Each row is a point on a tangle of strands that fork and nearly touch. The rows are in no order.
Two points are linked if the straight distance between their rows is under 33.1. Some points are linked to none.
batar: [ 39 -30  10   8  21 -25  51 -22  65  -8]
tup: [-28  13  12   8  -5  12 -46  32 -49  15]
dumam: [ -7   1 -30 -13   5  32  -8  13 -37 -29]
goban: [-14  11   7  16 -11   5 -14 -20 -14   4]
zin: [-29  13  23  29 -21  -9 -40  -9 -19  16]
giban: [ 38 -14   6  46   9   5  34 -37  43  -3]
Surag: [-11   1  17 -17 -13 -33  -5  -1   7  15]
Zura: [ 11 -13  13 -24   1 -38  28 -14  45  11]
sese: [  7 -19 -15 -43  10 -12  27   4  28 -24]
mafid: [ 25 -13  -3  33  12  14  28 -34  28  -9]
Sal: [ 20 -12  -6  18  14  13  30 -30  33 -18]
ged: [ -8   6  -6 -27   2  -5 -18  49 -30  13]
pubog: [  6 -11  29 -14  -6 -47  23 -20  46  22]
tonel: [  3   5 -31 -55  17   9  -1  78 -19 -17]
vesi: [-14   4 -20  -8   3  26 -14  20 -43 -15]
fegik: [ -8  16  14 -32  -2 -32 -22  68 -15  36]
rebiz: [ -3  -6  15 -25  -8 -37   9  -5  12  13]
bavet: [ -7   7   5  31 -10  18 -11 -30  -7   2]
vafis: [ -6  -8 -31 -30   7  22  -2  24 -25 -27]
siv: [-24  14  -7  23  -6  37 -36   9 -63  -4]
vobi: [  8  10 -32 -61  19  -3   1  88 -12 -15]
gameb: [  7 -12 -30 -42  14  14  16  14   8 -43]
fusol: [ -9  14 -29  39  -2  69 -18 -20 -46 -27]
nur: [ 26 -28  12  -7  18 -33  49 -21  62  -2]
furan: [-12   4  35  20 -17 -32 -12 -32  25  25]
dadu: [ 12 -10   1 -11  10  -8  31 -19  33  -8]
namu: [  6  -6  20   7  -4 -19  16 -30  33  13]
pes: [ -5   0 -10 -34   1  -9  -8  45 -21   3]
doma: [-15  14  -1 -18   8  13 -37  63 -46  19]
kuga: [ -2   9  12  38 -10  12  -8 -39   5   9]
Nuz: [ 42 -23   4  40  12  -4  44 -37  52  -5]
biba: [-17  14 -25  30  -5  59 -21 -14 -53 -21]
getop: [  9 -14 -11 -51   5 -27  24  12  27 -11]
Lib: [-14   8  10 -13  -4 -10 -32  37 -31  18]
Sif: [ -9   8  30  38 -17 -16 -13 -38  20  21]
defil: [ -2  -3 -35 -39  15  24  -4  49 -30 -30]
gakef: [-21  18  -1  38 -16  30 -34 -19 -44   1]
ravig: [ 20   1  -6  53  -2  36  13 -40  11  -2]
maz: [ -9   2  37   5 -18 -41  -5 -23  28  25]
rik: [-14   8   2   6  -9   8 -18  -7 -27   1]
Zosi: [-26  11  26  23 -19 -17 -27 -19  -7  20]
sev: [ 27  -3 -11  65   0  46   8 -45  12  -9]
fatep: [  6  -9  -6 -51   0 -39  22  20  23  -1]
gem: [-28  13   5  15  -4  26 -46  23 -64   6]
nas: [ 12  13 -32 -68  22  -9  11  99  -5 -20]
Komab: [-15   3  17  -3 -13 -22 -11  -8  -1  16]
mab: [ 18  -8  22  30   0 -13  20 -39  40  15]
Zoru: [ -2   1 -19   0   4  22   5 -12 -15 -17]
fadin: [ 21 -22  13 -18  13 -34  41 -20  59   7]
vorif: [-18   8  -8   4  -5  20 -19   5 -42  -4]
fut: [  0  -4  23 -39 -11 -62   4  17  24  26]
gusu: [ 13  -5  23  40  -7  -5  10 -42  35  13]
Par: [  4  -4  12 -50 -10 -61  12  24  25  19]
mur: [-14  10  19  12 -13 -14 -16 -18  -4  14]
Kal: [  1  -3  18   4  -7 -20   7 -25  20  14]
fidoz: [ 19   3 -21  60   0  62   3 -43  -3 -16]
gur: [-25  13  15   3  -9  -2 -44  36 -40  23]
tunif: [  0   5  23  39  -7  -4   0 -41  20  16]
fal: [ -2  10 -28  41  -1  66  -8 -31 -31 -26]
gamuv: [  7   0 -24 -64  10 -28  12  71   5 -10]
mas: [-10  11  -5 -30   8   4 -24  63 -39  16]
teze: [  8 -13  -9 -24  10 -10  27  -8  24 -12]
Likom: [  8  -7   9 -30  -1 -39  19  -7  27  10]
neki: [ 14 -16   4   1  12  -3  31 -26  38  -7]
nef: [-26  16  17  30 -17   5 -41 -10 -31   9]
dop: [  3  -2 -40 -50  19  22  -5  69 -28 -34]
Ril: [  7   5 -23  48   0  64  -3 -35 -15 -21]
duti: [ 10  -2  -2  33   4  23  13 -34  14  -7]
vurum: [-25  15  13  25 -13  19 -37  -3 -43   4]
noke: [ 37 -30   2  23  22 -11  49 -28  56 -10]
Zezag: [  7  -7   1 -54  -4 -50  19  22  26  11]
Vaf: [-21  16 -16  24  -5  47 -31   0 -61 -11]

A fork is a point with three links. Follow the links from the first point to the second and name the forks in between, in order.
pubog; giban: Zura
vesi; rebiz: goban, mur
mab; Komab: tunif, goban, mur
pes; doma: ged

A fork is a point with three links, a tip a point with one. Leave the first point through the second and follow the links. Name the first fork or tip that comes.
dumam; vafis: nas
noke; Nuz: mafid
fatep; Zezag: fut
maz; furan: tunif
tunif; kuga: goban
Komab; Surag: Zura
tup; gur: ged
Zura; Likom: mur
